Each row is a point on a tangle of strands that fork and nearly touch. The rows are in no order.
In the rows, zero is written as 128.
Two points are linked if the straight distance between their rows is under 144. Some points are linked to none.
momib: [145  82 110  79 136 123 176 151 167 166  98 124  76  56 148  89 131  96
 152 121 116  79 123 170 158 119 116  83 116 165 113 178 109 106]
Mivil: [125  93 157  90 118 140  86 130  77  75 144 137 132 113 139 154 127 166
  86 174 140 185 118  64 129 101 102 139 136  96 151 145  98 172]
Fome: [108 124 111 150  90 130 149  71  87 138 141  91 126 153 119 126 137 125
 131 106 116 146  88  87  80  88 126 176 119 110 104 145 127  75]
mab: [172 161 161 169 116 111 112  78  88  80 127  83  79 109 119 128 145 154
  92 163 180 159 172  88 127  95 127 197  97 121 120 111 167  88]
Zeze: [ 96 104 110  79 134 133 142 171 171 150 210 170 167 128 113 155 131  94
 147 130 118 136 104 132 112 130 124  67 171  98 136 158  97 156]
bipuz: [122  84 145  87 115 189  87 124 140  71  83 131 182 131 145 118 163 162
 113 125 157  92 163 164 162  90 153  49 163 110 135 115 110 164]
dakel: [116 112 129 110  65 109 116 105 101 134 114 116 144  67 163 137 127 101
 111 126 134 107 131  90 104 118  76 117 115 136 116 166 143 120]
Fusa: [166 146  96 131 173 136 161 162 184 146 186 164 125 151 104 127 120 101
 161 125 104 171 142 182 110 125 122 114 129 128 169 151  95 143]
soze: [ 50 131 109 126 147 103 107 145  96 120 121 149 161 146 134 122 125 125
 118 114  79 154  84 126 118 126 116 167 111 127 118  61 148  92]
gat: [128 137 125  93 109 129 147 104 117 189 112 169 153 141 148 156  99 134
 142  84  98 123 100 119  99 125 174 150  46  93 131 208 130 135]
godol: [146  95 104 111 106 167 161 150 108 130 114 115 124 132 124 111 102  88
 134 104 132  91 105 177 143 145 168  67 127 161 134 145 141 184]
kemef: [150 132 129 120 165 102  77  82 155 116 102 150  96 106 157 119 154 195
 111 156 153 132  99  92 173  69 127 152 144 127 122 166 135 106]
bena: [208 148  91 184 128 129 190  87 161 168 113 100  94 151 122  82 127 146
 151  97  98 112 193 184  96 138 133 166  82 147 121 148 134 124]
tezo: [117 151  96 100 116  89  93  96 168 180 104 161 174 122 145 137  91 117
 133 131 125  72  85 148 155 159 140 128  94 158 121 168 133 150]
Bar: [117 100 123 119  96 153 175 134  53 115  96 107 152 120 150 153 105  96
 115  73  86 157 111 167  78 136 152 127  46 131 135 155 155 128]
fise: [ 53 115 123 124 130 104 141 144  59 117  99 136 183 116 135 143  98  66
 107 111  96 139 103 143 133 161 120 168  88 136 135  88 144  90]
Kidir: [134 129 122 102  94 149 166 117  81 138 100 129 147 146 130 136 110 120
 136  91  90 149  84 176  82 135 192 131  64 110 143 186 119 139]
dav: [ 72 122 148 152 182  93 141 150 143 152 148 170 177 159  86 167 115 113
 113 160 128 157 139 114 126 164 128 184 126 109 124  81 151  96]
Zenok: [135 142 119 155 128  78 136  94 111 125 148 113 148 133 120 136 155  40
 103 136 108 138 104 160 156  95 112 171 134 108 131 106 138  79]
naf: [126 159 103 113 150 142 133 147 199 156 201 177 142 178  99 143 104 117
 151 142 100 148 106 136  87 153 138 100 157  99 153 135 113 167]
gete: [ 81 114 134 157 175  83 113 143 137 136 139 169 154 143 120 127 121 135
 112 127 115 163 122 126 148 126 113 166 125 115 111  69 164  77]
sapun: [131 133 125 116 154 135 102 138 211 137 182 168 140 147 121 106 165 180
 142 117 110 145 166 147 136 116 119  99 174  85 140  89 101 119]
Danu: [152 123 118 130 145 111 131 100 127 133 121 140 115  98 143  96 153 140
 114 127 148 130 127 107 160  89 113 154 132 126 120 145 136  86]
ker: [142 112 173 208 127 141 109 115 119  95 138  71 129 175  91 119 140 207
 122 156 151 163 160 103 157  90 117 191 152  90 156  61 118  96]
sak: [132 146 154 139 172 125  72 143 233 121 182 161 113 160 103 122 129 204
 126 160 106 148 177 110 146 123  94 119 181 118 129  99 104 127]
Bino: [173 160 150 164 127 147 166 134 110 137 130 105  56 172 123 121 120 193
 152 116 125 184 149 101  63 146 163 156  92 120  98 128 150 126]
Kurub: [141 128 121 113 140 117 146 113 145 143  84 102  82  82 141  83 135  93
 124 141 159  90 113 156 123 163  94  97 122 184  98 158 131 108]
menim: [135  97 132 112 138 170 119 115 152 103  96 151 168 127 113 107 157 152
 123 123 160 119 153 154 191 106 153 123 149 108 115  88 129 130]
kub: [ 69 139 125  90 153 152  94 200 158  88 128 151 180 137 153 165 139 135
 143 137 139  80 106 177 119 145 184  27 161 119 149 106 107 218]
Mero: [154 110 157 107 133 152  73 114 110  91 137 155 115 130 124 146 114 148
 104 153 155 150 139  92 139 113 113 140 146 144 134 138 129 163]
tuge: [157 111  71 167 136 112 211 114 148 187  93 109  87  96  95  77 113  83
 172 100 140  83 156 134 182 138 145 157 114 130 129 142  89  99]
Rigal: [ 75 166 144  91 143 135  98 180 129 132 118 168 186 123 150 196 159 127
 155 140 128  96 103 157  75 170 180  94 136 126 139 117 117 196]
Libe: [134 156 121 151 107 126 166 113  96 137 155 109 126 119 132 134 151  53
 147  87  86 139 134 177 123 122 132 154 101 122 125 115 154  69]
zekid: [ 95  96 140  95 148 185 107 167 133  88 100 152 189 121 154 143 139 136
 140 122 150  95 137 167 142 108 154  42 157 129 153 124  90 191]
bipuf: [157 186 137 204 130 101 162 130 139 174 105  74  48 149 141  98 114 211
 158  99 110 149 137 118  90 141 152 182  93 119 108 132 142  82]
tekol: [149 121 153 110 136 117 125 103 126 102 112 149  88 113 115 116 120 143
 109 152 173 129 170  83 147 150 118 154 133 156 108 145 121 129]
Zer: [133 121 139 185 134 129 124 109 114 125 106  88 122 166 109 108 153 200
 127 139 126 147  89  93 142  68 145 165 150  92 136 107 136  77]
Bemo: [137 131  91 122  73 148 136  98 102 123 143  85 135  94 137 130 175  81
 142 100 116 123  96 178 118 104 138 108  99 152 107 134 154  89]
piri: [112  83 144 112  94 189 132 168 131  94 130  91 171  55 153 121 175  79
 125 120 120  85 136 179 108 102  99  36 144 151 127 145 137 131]
pozo: [ 70 124 127 175 170  98 175 186 147 163 119 165 115 138  89 153  90 139
 144 157 160 170 141 100 145 169 146 173 174 115 148  92 127 103]
riz: [ 50 113 148 109 137 128 101 193 110  93 140 154 208  75 139 166 147 103
 101 138 120 127 130 122 134 153 100  99 149 105 128  51 133 175]
maru: [119 129 115 140 141 100 100 124 122  92 155 101 143 114 124 105 172 110
 111 169 125 136  91 131 127 141  66 141 137 161 106  72 131 111]
las: [179 133 161 148 131 150 163 131 119 150 148 136  77 184  99 148 111 175
 155 133 142 162 161 106  95 143 151 140 133 114 146 140 128 144]
vegam: [129 131 139 147 125  87  92 120  68 113 123  98  90 170 149 154  80 145
  91 135  81 171  45 100 101 111 151 165  83 112 112 145 162 113]
Fimeg: [113 147 120 118  87 108  99  90  72 130 137 116 120 185 143 139  83 120
 111 104  63 145  53 118  84 140 153 142  74 128 122 119 162 101]
puba: [134 128 141 129 168 133 124 150 185 127 169 144 153 153 112 108 157 146
 114  96 113 175 160 153 178  77 120 147 171  52 164 102 102 109]
pude: [ 97 128  87 126 134  94 144 130 156 200  98 175 160 109 134 132  82  87
 143 129 107 101 101 138 125 169 133 158  86 145 134 168 136 122]
bup: [ 85 116 135 123  77 141 134 117  59 115 120 100 158 163 140 143 111 100
 113  92  77 141  84 123  45 157 127 132  81 138  97 118 152 113]
guzod: [156 164 142 119 122 108 142 114 108 137 131 117  37 111 123 129 104 146
 116 129 177 140 147  57 132 154 114 169 120 132 128 149 134 128]
fekol: [ 77 119 157 112 114 119  96 170  90  77 109 155 191  68 187 158 156 131
  95 144 129 118 155 130 109 124  92  95 113 116 128  98 145 183]
Vupem: [150 143 137 174 174 118  96 145 144 125 167 134 134 180  92 163  95 167
 131 147 111 155 163 125 163 131 117 191 124 146 178 105 130 152]
bofi: [127 101 131 104  80 148 144 134  95  99 133  90 139  62 171 143 182  62
 133 100 122 113 117 194 119  79 131  60 125 122 122 147 159 126]
Gono: [125 125  98 105 183 135 146 208 145 115 128 153 114 148 112 116  83 100
 148 140 149 159 106 152 148 169 159 101 171 165 166 110 121 194]
Fam: [125 103 138 146 144 158 133 130 160 131 142 130 175 147  88 113 160 111
 118  80 132 139 174 162 184 100 143 140 168  58 142  70 124 109]
Rapu: [137 124 120 206 126 123 164  90  75 121 106  93 126 152 116 114 148 174
 120 100 121 143  98  82 117  87 154 194 129  93 121 131 161  61]
tudo: [ 79 117 122  75 100 152  88 117 129 132 142 148 199 139 154 135 131 176
 132 130 100 112 113 102  96 106 117  66 124  74 137 165 135 172]
kibuz: [147 123 117 102 148 155 145 168 140  99 157 135 114 175 112 135 112 111
 129 136 133 122 104 164 121 145 180  59 166 155 142 156 110 198]
bez: [162 144 110 106 110 135 131 105 141 137 127  99  80 106 119  92 143 103
 152 108 139 106 138 121 119 158  96  95 146 184 109 131 100 125]
mazez: [129 153 104  99  86 129 100  90 158 139  70 123 138 137 152 121 116 131
 154 140 151  54 105 150 146 148 151  82 108 156 125 186 112 176]
guza: [178 157 113 124 115 178 109  99 162 119 153 133 113  90  97 121 165  82
 153  95 139  74 184 146 106 172 124  77 150 188  90 120  99 141]
pum: [ 98  59 140 103 136 148 149 170 111  70 141 111 143  61 135  95 122  82
 112 141 149 119 142 123 138 143  60  62 167 164 125  89 115 139]
dasun: [174 156 149 138 133  90  54  77 121 110 109 117  70 125 158 150 131 198
 102 158 141 159 100  80 148  68 124 188 140 131 126 146 137 117]
begu: [ 87 117 144 147  83 122  94 124  96 106  87 117 198  87 187 138 166 112
 107 164 136  93 143 113 115 114  82  99 125 128 122 137 159 146]
diza: [138  93 144 135 165 130  98 136 197 126 155 153 103 169  96 110  96 190
 118 171 147 133 151  85 159 112 110 111 195 136 115 106 101 128]
noruk: [102 145 117 142 174 135 164 181 152 143 112 140  85 164  95 141  62 126
 157 147 150 184 146 123 147 173 161 146 161 151 165  95 126 165]
pagob: [155 157 128 119 121 168  99 129 148 149 144 148 108 161  94 146 141 132
 166 118 158 100 200  99 146 163 139 128 162 133 123 117  98 159]
rukeg: [179 178 113 118 134 179 120 122 161 140 161 144 123 131  96 140 165 131
 184 100 128  73 210 144 122 163 159  94 139 141 105 118  90 169]
vev: [159 179 142 216 103 119 163  97 102 146 108  51  91 152 144 109 135 171
 137 113 113 137 106 103  77 115 163 180 111 116 100 121 156  44]
daka: [121 121 113  93 139 120 144 134 136 140 140 148 135 103 139  99 150 135
 135 103 118 135 109 145 130  96 118 121 141 121 128 147 130 113]
tet: [179 177 166 160 136  78 125 134 132 173 133  90  24 139 133 119  96 151
 107 128 160 125 151  92 141 159 114 173 123 130 129 116 134 117]
pon: [187 183 151 185 152  96 146 112 125 159 109  86  62 143 143 110 113 170
 128 135 153 122 202 129 169 103 125 181 130 127 133 110 138  98]
lokod: [175 163  94 104  92 130  93  78 168 122  85  99 103 147 162  87 145 121
 127 144 160  94  78 170 155 100 158  86 114 162 109 164 141 154]
batid: [110 108 147 124 156 108 141 149 128  91 156 139 119  69 122  95 144  87
  96 166 158 134 143 125 134 151  55 116 157 150 103  79 132 123]
sar: [158 145 141 138 112  80  78 108  95 123 140 128  75 139 137 165 100 166
  94 152 113 149  78  81 112 105 132 203  94 117 117 140 167 119]
nupu: [ 88 124 118  80 154 134 152 169 134 131 155 155 168 106 135 128 136  94
 135 125 110 132  95 150 115 139 117  91 142 109 133 137 125 134]
lemik: [128 133 102 113  82 114 135  81  87 148 132  98 141 100 138 116 129 112
 129 117 120 129  84  91  90 140 109 156  91 124 123 192 120  96]
Soso: [107 141 125 147 119  93 151 102  98 141 127 122 141  98  92 118 114 117
 117 143 135 127 116  86  89 174  83 182  92 155 122 153 135  80]
nive: [133  80 151 104 127 142  64 124 166  93 156 162 124 171 100 143  91 177
  87 149 142 136 142  79 171 102 129 104 173 122 127 131  95 153]
zom: [104 135 102 100 126 111 176 132 137 201 111 189 163 100 135 158  98 129
 151 106  94 114 113 140  77 173 156 148  58 127 132 179 104 160]
pur: [ 93  59 129 108 111 175 148 184 125 105 119 107 157  75 139 125 138  74
 141 133 122  85 136 141 139 132  83  16 162 162 148 137  95 152]
fuzel: [ 74 120 109 133 126  88 141 110  81 138 121 134 154  98 137 152 131  23
  95 125 106 118  89 129 168 128 111 183 111 123 147 106 129  64]
Koruf: [170 169 160 184 134 105 126 109 113 101 122  75  85 139 117 109 151 170
 124 149 167 145 198 129 170  96 113 185 143 102 133  64 150  93]
giv: [138  68 110  71 120 127 173 134 160 134  96 175 100  82 142 111 123  86
 151 130 127  84 166 142 156 121 112  53 136 165 112 179  66 160]
roba: [191 145 161 157 113 174 113  96 147 141 140 126 107 190  88 155 146 162
 156 128 145 124 215  96 143 143 145 153 124 126 120 137 131 147]
Rir: [119  98 121 109  91 132 129 143  87 124  83  80 129 155 146 123  89  89
 113 145 164 102  75 130 138 140 124  81 132 145 142 146 147 169]

Follow the links from the first point to the second, and from the first to the third. Name the last point that the two ways share.
tezo / Rapu / diza -> tekol
nupu / pude / sapun -> Danu
bipuf / sak / naf -> tekol
Fusa / Mero / dasun -> Danu
begu / Kidir / giv -> Rapu
Soso / las / tekol -> Rapu

A fork is a point with three links. Follow the links from the first point to the second and name the forks in between, in order.
ker / Fam -> Koruf > tekol > Mero
daka / Rapu -> Danu > tekol > Koruf
Fusa / tet -> Danu > tekol
Rigal / Kidir -> Mero > tekol > Danu
puba / rukeg -> Mero > tekol > Koruf > Rapu
Soso / tekol -> lemik > Rapu > Koruf
Zer / Kurub -> Rapu
zekid / Soso -> Mero > tekol > Koruf > Rapu > lemik
